Each scene shows the same named points in several views. A view is turned or mirrored, and shifted as a whole, has a little noise and may leave points out.

Scene 1
View 1
zigit: [ -6.7   1.0  14.2  -4.8  20.6  20.1   9.0  -1.6  -4.8   0.5  -9.0  -5.7
 -19.0 -16.6 -13.4  -4.6  13.3  -5.5 -11.3   7.8 -34.6   9.0]
San: [-12.5  -3.2  15.1  -1.9  21.0   7.2  17.2  -0.6  16.9 -18.8 -21.1   3.4
  -9.3 -11.4 -23.9   0.1  19.8  -6.6  -8.0   9.3 -23.8  -1.8]
Figi: [ -1.9  -5.6  12.1  -3.2  20.0   8.2   5.5   0.9   5.9 -12.1 -24.0   2.1
 -15.5 -10.0 -18.4  -2.5  20.8  -5.6  -8.3   9.2 -21.9  -3.8]
rupe: [ 13.2   5.1 -10.2   8.8  24.1   9.7  -9.3 -10.6 -13.5  15.0  -1.6  -9.4
 -20.5 -12.7  -6.2   5.8   4.9  -3.3 -20.0  -8.1 -18.0  -2.3]
kuri: [ -5.1   1.4  11.0  -3.2  21.4  17.4   8.4  -2.3  -2.5   0.9  -8.5  -6.5
 -17.4 -15.7 -13.6  -2.1  11.9  -5.4 -12.3   5.5 -31.7   7.2]
gomav: [ 33.5  -1.7 -14.6   8.2  20.2   5.7 -27.7  -7.2 -26.9  17.8 -15.8  -4.9
 -28.3  -8.8   1.4  -1.0  11.8   0.6 -18.4  -7.5  -8.0 -10.8]
Taf: [-18.1   2.2  16.4  -4.3  22.4  18.5  20.3  -3.2   6.6  -5.5  -4.6  -5.7
 -13.2 -17.2 -20.0  -1.1  11.1  -8.0 -10.9   8.4 -37.6  10.8]
Zamod: [ -0.4   2.9  -4.8   9.8  25.4   0.6   5.9  -9.3   9.6  -3.8  -7.8  -3.1
  -9.2  -9.4 -19.0  10.7   9.2  -5.7 -17.8  -4.8 -14.5  -8.5]
fune: [ -6.3   3.7   1.1   5.2  24.7   7.1  10.3  -8.1   7.0  -2.1  -4.3  -4.7
 -10.9 -13.0 -17.5   6.8   9.4  -5.6 -16.6  -1.3 -22.7  -0.3]
zeza: [ -1.0   3.0   3.4   2.7  22.8  13.0   4.9  -6.0  -3.1   4.0  -4.8  -6.9
 -17.8 -14.1 -13.5   2.4   8.9  -5.2 -15.1   1.1 -27.3   4.2]
vibed: [ -8.9   5.0  13.4  -5.0  21.2  29.2   8.3  -2.3 -14.9  13.4   3.9 -14.5
 -22.5 -20.1  -8.1  -5.6   5.1  -7.2 -14.8   5.3 -43.5  18.9]
Fizaf: [ -2.5   3.7  15.2  -9.1  19.0  33.0   2.3   0.6 -24.7  16.5   1.0 -15.1
 -29.1 -21.0  -4.3 -11.3   8.5  -4.0 -12.8   8.6 -45.9  21.6]
nugu: [ 10.0  -4.3   5.0  -0.9  19.1  10.9  -6.3   0.1  -8.3  -0.2 -20.8  -1.4
 -21.6 -10.8 -10.3  -4.6  17.6  -3.8 -11.3   4.4 -19.7  -4.3]
mez: [  3.5  -7.2  10.3  -3.8  18.4   8.0  -0.5   0.6   0.7 -10.2 -26.7   2.6
 -18.6 -10.0 -16.0  -4.8  21.9  -4.5  -8.4   8.4 -18.8  -5.8]
dib: [ -1.3   4.0   5.0   0.4  22.3  17.6   4.1  -5.3  -8.2   7.3  -1.8  -9.5
 -18.8 -15.5 -11.5   1.2   7.3  -4.9 -15.7   0.4 -31.0   7.5]
zafam: [  1.7   2.0  -2.4   6.4  24.5   2.5   1.9  -7.7   5.5  -2.9 -11.5  -2.6
 -12.2  -9.9 -16.2   7.0  10.8  -5.1 -15.5  -2.3 -15.9  -6.9]
vezin: [-16.5  -6.5  18.9  -4.9  20.4   2.7  21.1   1.3  26.9 -29.3 -28.8   8.4
  -5.8  -8.8 -28.4  -0.4  24.7  -7.9  -4.9  13.0 -20.6  -7.3]
monor: [ -7.9   7.1  -2.9   7.8  26.2   7.2  12.3  -9.8   8.5   0.9   1.7  -6.9
  -8.9 -13.4 -18.2  11.2   5.0  -6.3 -18.6  -4.6 -22.9   0.0]
sef: [  3.2   7.2  -4.1   6.1  23.7  14.1  -0.6  -9.2 -10.9  14.1   2.5 -11.8
 -18.9 -14.7  -8.2   4.5   2.8  -4.4 -18.8  -4.6 -26.0   4.1]
View 2
vibed: [-11.3  41.5  14.5  12.6  10.2   2.5  -2.3  11.5  -8.6 -29.9  -1.0   3.9
 -26.3   8.0   5.0  -6.8  18.5  44.1 -20.8 -15.5   5.9   6.3]
zeza: [ -5.7  32.5  11.7   3.6   0.4   0.5  14.2   6.7  -3.2 -19.6  11.7   3.6
 -18.4  -1.8   1.5  -8.6  18.1  18.3 -21.6 -23.0  -2.6   3.6]
zigit: [ -8.9  42.8  18.7  14.1   4.3  -0.5  19.6   3.3  -5.5 -20.5   8.4   1.1
 -23.6   1.3   3.4  -6.9  21.6  31.2 -24.5 -24.1   1.6   4.4]
monor: [ -1.0  28.1  13.1  -0.6  -5.7   2.5  15.5   5.6  -0.6 -14.8  15.1   1.9
 -17.0  -1.5  -0.9 -11.2  25.6   5.6 -25.0 -20.0 -12.8  15.4]
vezin: [ -3.9  49.1  30.9  21.7  -6.5  -6.3  61.6 -12.4   2.0  -1.4  25.5  -5.1
 -21.7  -7.5   3.2  -5.7  30.8   9.9 -35.7 -35.9  -9.1  10.4]
Zamod: [ -0.3  25.5  11.0  -2.4  -8.3  -0.3  26.4   3.6   0.9 -11.9  20.9   3.1
 -12.0  -8.7  -1.0 -10.6  20.8  -3.2 -23.4 -27.6 -11.1   6.8]
zafam: [ -2.2  28.4  10.5  -0.4  -6.2  -1.5  25.4   4.4  -1.2 -13.9  18.9   4.0
 -12.2  -8.4   0.0  -9.2  18.1   2.1 -22.3 -29.2  -6.9   0.7]
kuri: [ -7.0  39.9  17.2  10.9   2.6  -0.4  19.4   4.2  -4.5 -19.6   9.6   1.8
 -21.6  -0.1   2.2  -7.0  20.5  26.5 -24.5 -23.3  -0.4   5.1]
Figi: [ -7.2  43.0  19.6  14.4  -0.8  -5.2  40.7  -1.1  -1.8 -12.3  18.0   0.3
 -18.0  -8.5   2.2  -5.4  19.1  16.6 -26.4 -35.4  -0.1  -4.4]
sef: [ -4.3  22.3   3.9  -6.8  -0.5   3.3  -2.8  14.4  -4.8 -24.6   8.7   6.9
 -14.1  -0.8  -0.4 -10.6  15.1  12.7 -16.4 -18.2  -4.1   3.0]
gomav: [ -9.4  18.3  -6.5 -13.3   3.6  -1.1   7.3  20.4  -7.4 -27.0  14.5  14.3
  -1.3 -16.7  -2.3  -8.3  -6.5   8.2  -6.6 -37.5  10.1 -34.3]
dib: [ -6.6  34.3  12.1   4.6   2.2   2.0   8.2   8.0  -4.6 -22.7   8.4   4.0
 -19.3   1.1   1.3  -8.6  18.0  24.1 -20.7 -21.3  -0.1   3.9]
Fizaf: [-13.7  42.1  13.4  13.1  13.4   2.8  -4.5  12.4  -9.8 -32.7  -3.5   4.5
 -26.1   7.2   5.0  -6.6  15.2  49.5 -18.9 -15.9  10.3   1.2]
rupe: [ -4.7  21.1   1.2  -9.7   0.0   2.2   3.1  15.6  -3.9 -24.5  11.8   9.9
  -9.5  -6.9  -0.8 -10.1   9.5   9.4 -13.9 -24.3  -0.3  -8.1]
fune: [ -2.8  31.0  14.6   2.7  -5.2   0.8  21.8   3.5  -1.0 -14.4  15.0   2.4
 -17.9  -2.8   0.1  -9.0  23.3   7.9 -24.7 -23.3  -9.6  10.4]
View 3
zeza: [ -0.5  -4.4 -14.7  -1.3   6.6  -7.5  -3.3  -2.4  -4.5   3.3 -13.7   5.6
  -3.1  17.6   9.4  -3.2   8.6   0.9  17.0  -0.5   0.1   2.5]
zafam: [-12.5  -6.1 -10.7  10.4   5.5  -3.0   4.9  -6.3 -12.5   9.7 -15.2   5.9
  -6.6  13.8   5.1  -2.7  11.4   5.8  16.9  11.6   0.1   6.6]
vibed: [ 19.3  -2.5 -21.0 -22.5   7.9 -17.2 -15.5   2.1   6.6  -5.1 -12.1   2.5
   2.3  23.5  16.6  -3.1   3.7  -5.9  15.1 -17.7   0.9  -4.0]
nugu: [  2.6 -12.0  -5.8  -4.7  -2.0  -9.3   1.3  -9.2 -14.5  15.1 -10.2   0.5
 -10.9  18.5   7.4   5.4  -0.4  10.9  13.3   3.7   9.9   3.1]
dib: [  4.6  -3.4 -17.4  -5.1   6.6 -10.2  -4.6  -0.9  -1.4   1.8 -13.0   5.6
  -3.2  18.0  11.1  -4.4   8.0   0.0  16.3  -5.6  -0.1   0.2]
vezin: [-29.7 -20.3   5.0  -1.2  13.1   0.4  -3.9 -11.2 -16.2  11.2 -32.8  -9.6
  20.6  35.9   1.5  19.6   7.0  -0.6   9.0  28.2  -0.5  12.0]
kuri: [  0.4  -7.8 -12.0  -9.4   8.0 -10.0  -6.8  -2.7  -3.5   2.7 -16.6   1.1
   2.2  23.4  10.3   2.3   5.9  -0.8  13.5  -1.2   1.1   2.9]
monor: [-13.2  -0.2 -18.2   9.9  10.5  -3.0  -0.6   0.3  -4.1   0.4 -18.6   8.0
   0.4  14.1   6.3  -7.4  17.8  -2.1  19.7   6.1  -7.8   4.6]
Figi: [-10.1 -15.1  -1.2  -4.3   4.3  -5.5  -2.0  -9.0 -14.3  13.2 -20.0  -4.1
   3.4  26.5   6.2  12.0   2.3   4.4  11.2  12.7   5.7   6.6]
Fizaf: [ 25.3  -3.5 -20.9 -26.0   5.5 -19.1 -15.9   1.1   6.7  -3.7  -8.5   3.0
  -2.6  23.3  16.6  -2.5   0.0  -3.5  14.1 -22.2   4.3  -5.9]
mez: [ -4.6 -18.3   1.4  -8.0   1.9  -6.8  -1.7 -11.5 -17.4  17.9 -16.7  -5.7
  -0.1  27.9   5.1  14.4  -1.6   7.8   9.9  12.2  10.8   6.1]
Zamod: [-14.4  -5.0 -12.2  15.8   4.2  -1.5   6.9  -4.9 -12.4  10.0 -14.1   7.8
  -9.1  10.7   4.1  -4.4  13.9   6.6  18.9  12.4  -1.0   7.2]
rupe: [  5.9  -0.3 -20.0   8.2  -1.1  -7.9   4.9  -1.6  -8.3   8.7  -3.7  13.0
 -20.1   3.7   9.2 -13.2   9.5   8.9  20.1  -5.3   3.1   1.1]
sef: [  5.0   1.3 -21.3   2.0   3.9  -9.5   0.1   0.7  -2.8   2.5  -8.1  10.8
 -11.3   9.2  10.9 -10.8  10.4   2.5  19.4  -7.3  -0.6   0.0]
zigit: [  2.3  -8.4 -11.7 -13.5   8.0 -10.3  -9.0  -3.0  -2.7   2.4 -17.0  -1.0
   4.9  25.8  10.9   4.6   4.4  -1.3  12.2  -2.2   1.1   1.4]
Taf: [ -6.5  -7.9 -12.8 -10.7  15.3  -8.1 -12.0  -1.7  -0.2  -2.9 -25.4  -1.9
  15.9  28.9  10.1   4.8   9.8  -9.2  13.7   2.3  -5.4   2.8]
gomav: [ 15.9  -5.0 -12.8   8.1 -14.3 -10.9  14.0  -7.1 -17.7  22.6   7.4  12.4
 -39.3  -1.5   7.1  -9.2  -0.8  22.4  18.4  -5.6  15.6   0.5]
San: [-20.2 -15.1  -2.7  -2.2  11.7  -2.8  -4.8  -7.6 -12.0   8.5 -28.0  -5.4
  13.8  31.1   4.2  13.2   7.7  -2.4  11.5  18.0  -0.9   8.5]
View 4
dib: [ -0.5 -22.5  17.1  28.2  10.8  -3.2  -8.2  -0.6  11.6  -7.9   9.1 -14.3
 -16.4  -8.3 -20.1  12.2  21.9  -6.3   1.6 -12.4 -18.2  -3.2]
gomav: [ -5.0 -23.7  28.3  24.8  23.7 -24.4  20.4  -1.3  25.0   1.8  26.9 -19.6
 -30.0 -16.2 -23.7  24.6  11.8   4.2 -35.0 -16.5  -1.3   9.1]
Fizaf: [ -0.5 -17.9  24.7  40.1  14.7   5.8 -22.0   6.5  18.5 -23.7   8.3 -25.8
 -16.3  -8.9 -26.1  17.2  12.5  -2.0  -2.5 -16.3 -33.0 -20.6]
sef: [  1.3 -23.7  16.8  27.6   7.6 -10.6  -1.6   2.9  19.0   0.3  16.4 -10.3
 -18.9  -8.6 -16.3  16.8  23.3  -3.7  -4.2 -15.1 -18.9  -4.2]
zeza: [ -0.8 -23.8  14.6  24.6  10.6  -3.2  -4.8  -1.9   9.3  -4.2   9.0 -12.3
 -17.0  -8.7 -18.6  11.6  23.3  -8.8   2.9 -10.5 -14.3   2.1]
nugu: [ -5.6 -22.4  21.6  23.8  23.7  -2.7   2.8  -6.3   4.3  -9.7   8.9 -21.1
 -23.0 -13.1 -27.0  12.0  14.4  -8.0  -9.1  -6.1  -3.1  12.3]
zigit: [ -1.8 -19.9  17.9  30.6  16.1   9.0 -16.3  -1.6   3.3 -18.3   1.6 -21.9
 -14.8  -8.9 -25.5  10.1  17.6  -9.9   6.9  -8.4 -20.0  -4.0]
San: [ -3.8 -24.4   8.5  16.6  16.0   9.5  -6.6 -12.3 -14.5  -9.0  -4.4 -13.6
 -13.5  -9.1 -23.8  -1.0  26.4 -20.2  18.4   1.8  -3.4  19.3]
zafam: [ -1.5 -26.4  11.9  16.8  10.9  -7.9   6.3  -6.4   4.7   3.4   9.3  -7.5
 -18.2  -9.9 -16.7   9.0  26.4 -11.8   2.1  -7.0  -3.8  14.7]
Taf: [ -0.6 -22.0  10.4  25.1   9.3  11.3 -18.8  -4.1  -3.1 -12.8  -2.9 -14.3
  -9.7  -5.9 -20.6   5.0  25.9 -16.5  20.0  -4.8 -20.1  -0.4]
monor: [  2.2 -27.0   7.7  19.1   2.1  -6.9  -1.7  -2.8   7.9   4.7   7.9  -2.1
 -14.7  -6.2 -12.5   7.3  33.2 -11.4  11.6  -9.6 -13.8   6.0]
fune: [ -0.1 -26.2   9.7  19.0   6.7  -4.5  -2.4  -4.5   4.0   1.0   7.0  -6.8
 -15.1  -7.0 -16.0   7.1  29.2 -12.1   9.7  -7.4 -11.4   8.7]
Figi: [ -6.2 -22.7  14.8  20.1  21.5   4.2  -1.8 -10.6  -7.1  -9.9   0.0 -19.5
 -18.2 -11.7 -27.2   5.4  19.6 -14.8   4.3  -1.2  -1.9  18.5]
mez: [ -5.5 -22.5  17.9  19.9  24.0   1.5   2.0 -10.6  -5.6 -10.8   2.5 -21.9
 -19.9 -12.9 -27.8   6.4  16.6 -12.9  -2.0  -1.9   1.0  19.3]
rupe: [  0.4 -24.8  19.4  24.9  10.2 -17.8   7.2   1.2  21.7   3.7  19.6 -10.7
 -22.2 -10.2 -16.3  19.5  22.5  -0.6 -12.8 -15.9 -12.5   1.0]
kuri: [ -1.5 -22.7  16.1  26.1  13.6   3.9  -9.9  -2.1   3.9 -12.1   4.3 -17.0
 -15.4  -8.7 -22.9   9.8  21.4 -11.1   6.0  -8.5 -15.8   1.0]
Zamod: [  0.5 -28.0   9.2  14.6   6.7 -10.2   7.9  -7.0   4.5   8.1   9.5  -3.4
 -17.3  -8.7 -13.9   7.2  30.3 -12.4   5.5  -6.9  -3.4  17.0]
View 5
zeza: [ -2.6   9.9   8.5  15.3  13.0   6.9  -3.2   2.1   4.4   2.9   4.2  -2.6
  11.7   4.5  13.5  22.9  16.8 -20.0   9.8   3.9   0.3  20.3]
vibed: [ -6.3  15.3   5.7  31.0  24.9  10.5  -2.7   0.7  14.4  10.2   9.2   6.3
  12.1  -8.1  12.5  39.4  13.2 -18.6  12.2  14.0  -7.8  -2.7]
Fizaf: [ -5.9  13.7   5.6  33.1  25.4   7.9   3.1  -0.9  17.3  10.6  10.2   7.0
  12.3 -11.0  11.2  39.5   9.0 -22.1  10.3  17.3 -11.2  -7.4]
monor: [ -3.0  10.7   6.4   8.8  13.6  11.7 -11.7   5.6  -3.6  -0.2   1.5  -6.1
  11.5   8.3  18.5  20.0  22.8 -14.5  15.1  -4.3   4.8  32.4]
rupe: [ -0.9   8.5   1.3   9.4  12.9   3.8   3.5  -2.6   0.1  -5.0   2.2  -9.0
  15.0  -4.4   9.6  10.0  12.2 -23.9  11.4   1.1  -7.9  19.6]
Zamod: [ -0.4   7.7  10.6   3.2   4.8   5.9  -7.3   3.1  -4.1  -1.7  -0.9  -8.8
  10.1  13.6  15.8  11.1  22.1 -19.5  10.3  -5.9   7.3  38.3]
kuri: [ -3.1   9.4  13.5  20.6  11.6   5.8  -4.0   3.1  11.1   9.0   5.7   2.4
   8.1   9.0  14.1  29.7  17.1 -20.5   8.2   7.9   3.1  17.0]
zigit: [ -3.2  10.7  14.6  23.2  13.2   6.7  -3.6   1.9  13.7  11.8   6.4   4.8
   7.7   8.9  14.2  33.3  16.3 -21.0   6.8  11.3   2.4  13.1]
Taf: [ -5.0  13.0  16.6  24.1  14.9  12.3 -14.3   8.2  10.7  13.8   6.3   5.1
   5.3  14.2  20.5  39.9  23.9 -12.2  10.5   7.4   9.2  20.8]
San: [ -1.7   6.1  26.2  14.6   0.1   4.3 -11.2   6.9  10.2  13.8   3.7   3.4
   0.5  30.4  19.2  30.2  25.0 -18.6   2.4   5.7  19.0  34.4]
zafam: [  0.1   5.8  11.6   5.6   4.2   3.2  -3.0   2.1  -1.0  -0.7   0.2  -6.3
   9.2  13.4  14.2  12.0  19.6 -22.7   7.8  -2.1   5.5  33.0]
dib: [ -3.3  10.9   6.6  18.2  17.0   7.4  -2.7   1.5   6.7   4.4   4.5  -1.7
  10.7   1.5  13.8  25.6  14.8 -20.0  10.6   5.8  -2.6  15.3]
gomav: [  4.9  -0.4   1.7   2.2   3.9  -9.8  24.0 -12.2   1.5 -13.5   0.0 -13.3
  17.4  -8.6  -1.2  -8.4  -0.1 -42.4   1.0   4.0 -15.1  13.3]
vezin: [  0.1   3.2  34.1  12.9  -7.6   2.7 -13.7   8.4  12.6  18.4   1.5   5.0
  -2.6  42.3  21.3  30.7  28.8 -18.6  -2.0   5.8  27.1  42.2]
Figi: [  0.3   3.5  24.1  14.6  -1.2  -1.1   0.3   2.4  12.3  10.8   2.8   1.5
   3.7  23.3  14.2  22.9  19.4 -26.3  -1.4   8.1  11.3  26.3]
fune: [ -2.1   9.5  11.3  10.4  10.2   9.0  -9.4   4.2   0.6   2.6   1.3  -4.9
   9.8  11.7  16.7  20.8  21.6 -16.2  11.4  -0.6   7.0  30.5]
sef: [ -2.4  10.6   0.1  13.3  18.1   8.0  -0.3  -0.8  -0.7  -3.0   4.2  -6.1
  16.3  -7.0  12.4  17.2  13.6 -21.6  14.6   1.1  -7.5  15.7]
mez: [  1.8   2.0  23.9  13.7  -3.7  -4.5   4.8  -0.7  13.2   9.0   2.5   0.9
   4.6  21.3  11.1  19.3  15.8 -30.6  -3.7   9.3   9.0  24.2]
nugu: [  1.2   2.4  16.3  13.6   1.6  -4.9   8.1  -3.5  10.4   3.9   2.5  -1.4
   8.0  10.5   8.8  15.2  11.5 -32.1  -1.6   8.6   1.3  17.7]
View 6
sef: [-12.2  -8.9  -9.8 -12.7  -1.2 -10.1 -16.0  -9.0   6.4 -12.2  11.4   9.6
   0.6 -28.9   8.0  -7.1  13.4  -0.5  11.7   5.7  12.6   0.4]
Fizaf: [-20.5  -6.2 -20.0 -11.6 -13.2   1.1 -17.8 -22.4  19.2 -31.4   4.7  14.1
  -0.9  -6.5   3.8  -8.8  22.3  15.6  14.9  15.5  32.6  -0.5]
San: [-13.1  -0.6  -5.3  11.5   1.9  22.2   3.6  15.0  22.0  -2.7  14.3  -8.3
   8.9  -4.7  -2.5   0.0  -5.0 -11.4  11.6   7.6  13.5  14.4]
fune: [-13.3  -4.8  -3.2  -4.8   1.6   4.3  -5.8   5.5  12.3  -0.8  13.4  -0.1
   6.1 -25.0   4.6  -2.4   3.4  -8.5  12.7   5.5  12.2   8.6]
rupe: [ -6.8  -9.9 -12.0  -8.4   3.5 -18.9 -20.9  -7.9  -1.7 -14.0  14.3   9.1
   1.8 -30.2   6.3  -8.4   8.8  -4.3  10.4   0.8   4.1  -3.6]
Figi: [ -9.1  -2.1 -12.4  13.5   3.8  11.7  -3.5   8.5  15.2 -12.9  14.9  -4.9
   7.1  -1.8  -4.9  -2.7  -5.0  -7.4  11.7   3.9   9.3   6.4]
mez: [ -6.7  -3.1 -15.7  16.6   6.2   7.2  -6.9   7.0  12.1 -17.2  15.9  -3.8
   7.1  -0.2  -5.3  -5.0  -5.9  -7.9  10.1   1.4   6.1   4.0]
kuri: [-15.5  -4.0 -11.4  -1.1  -3.9   7.7  -8.4  -2.0  17.0 -14.5  10.3   2.8
   3.4 -10.5   1.4  -4.2   7.5  -0.2  13.3  10.0  19.4   6.5]
vibed: [-20.7  -5.4 -16.8 -12.8 -13.0   3.0 -13.9 -17.1  20.8 -25.3   5.3  11.0
  -0.4  -9.6   4.1  -6.1  20.4  12.7  15.4  16.1  32.2   2.8]
gomav: [  3.5 -11.5 -23.3   7.3  12.1 -31.2 -29.2  -8.0 -11.4 -29.3  18.4   7.4
   2.9 -18.2  -0.6 -12.7  -0.5  -5.1   7.5 -10.4 -10.2 -13.8]
monor: [-14.1  -6.2   0.0 -10.6   0.5   3.4  -5.4   4.4  11.4   2.3  12.7   1.7
   5.4 -31.7   7.6  -1.5   6.3  -9.4  13.1   7.3  11.9   9.9]
zigit: [-15.5  -3.8 -12.4  -0.3  -4.8  10.3  -7.7  -3.1  18.7 -17.2  10.0   2.6
   4.2  -5.9   0.5  -4.9   8.3   2.3  13.2  11.3  21.8   6.6]
nugu: [ -5.4  -5.3 -18.7  10.4   4.0  -2.6 -13.4  -0.9   8.4 -21.6  14.6   0.8
   4.8  -6.0  -2.8  -6.5  -0.9  -4.4  10.3   0.8   6.2   0.2]
vezin: [-12.7   1.8  -4.1  19.8   6.0  31.4  10.5  24.7  24.7   2.4  15.8 -15.1
  11.0   1.9  -6.2   2.0 -12.6 -16.2  11.1   7.1  10.9  18.4]
Taf: [-20.6  -1.8  -5.6  -4.2  -7.5  19.8  -0.5   2.0  26.4  -6.0   9.0   0.0
   4.5 -10.3   1.8  -1.7   9.1  -1.0  14.2  15.0  27.0  13.7]
dib: [-15.2  -5.9 -10.5  -7.1  -3.7  -0.6 -12.6  -7.3  13.2 -15.2  10.7   6.5
   1.8 -18.5   4.4  -5.4  10.6   0.8  13.0   7.8  18.0   3.8]

In a view up to two points have been moved. Name them for each view, in the order of its rows, or write none.
view 1: vibed
view 2: sef
view 3: mez, Zamod
view 4: zigit
view 5: rupe
view 6: gomav
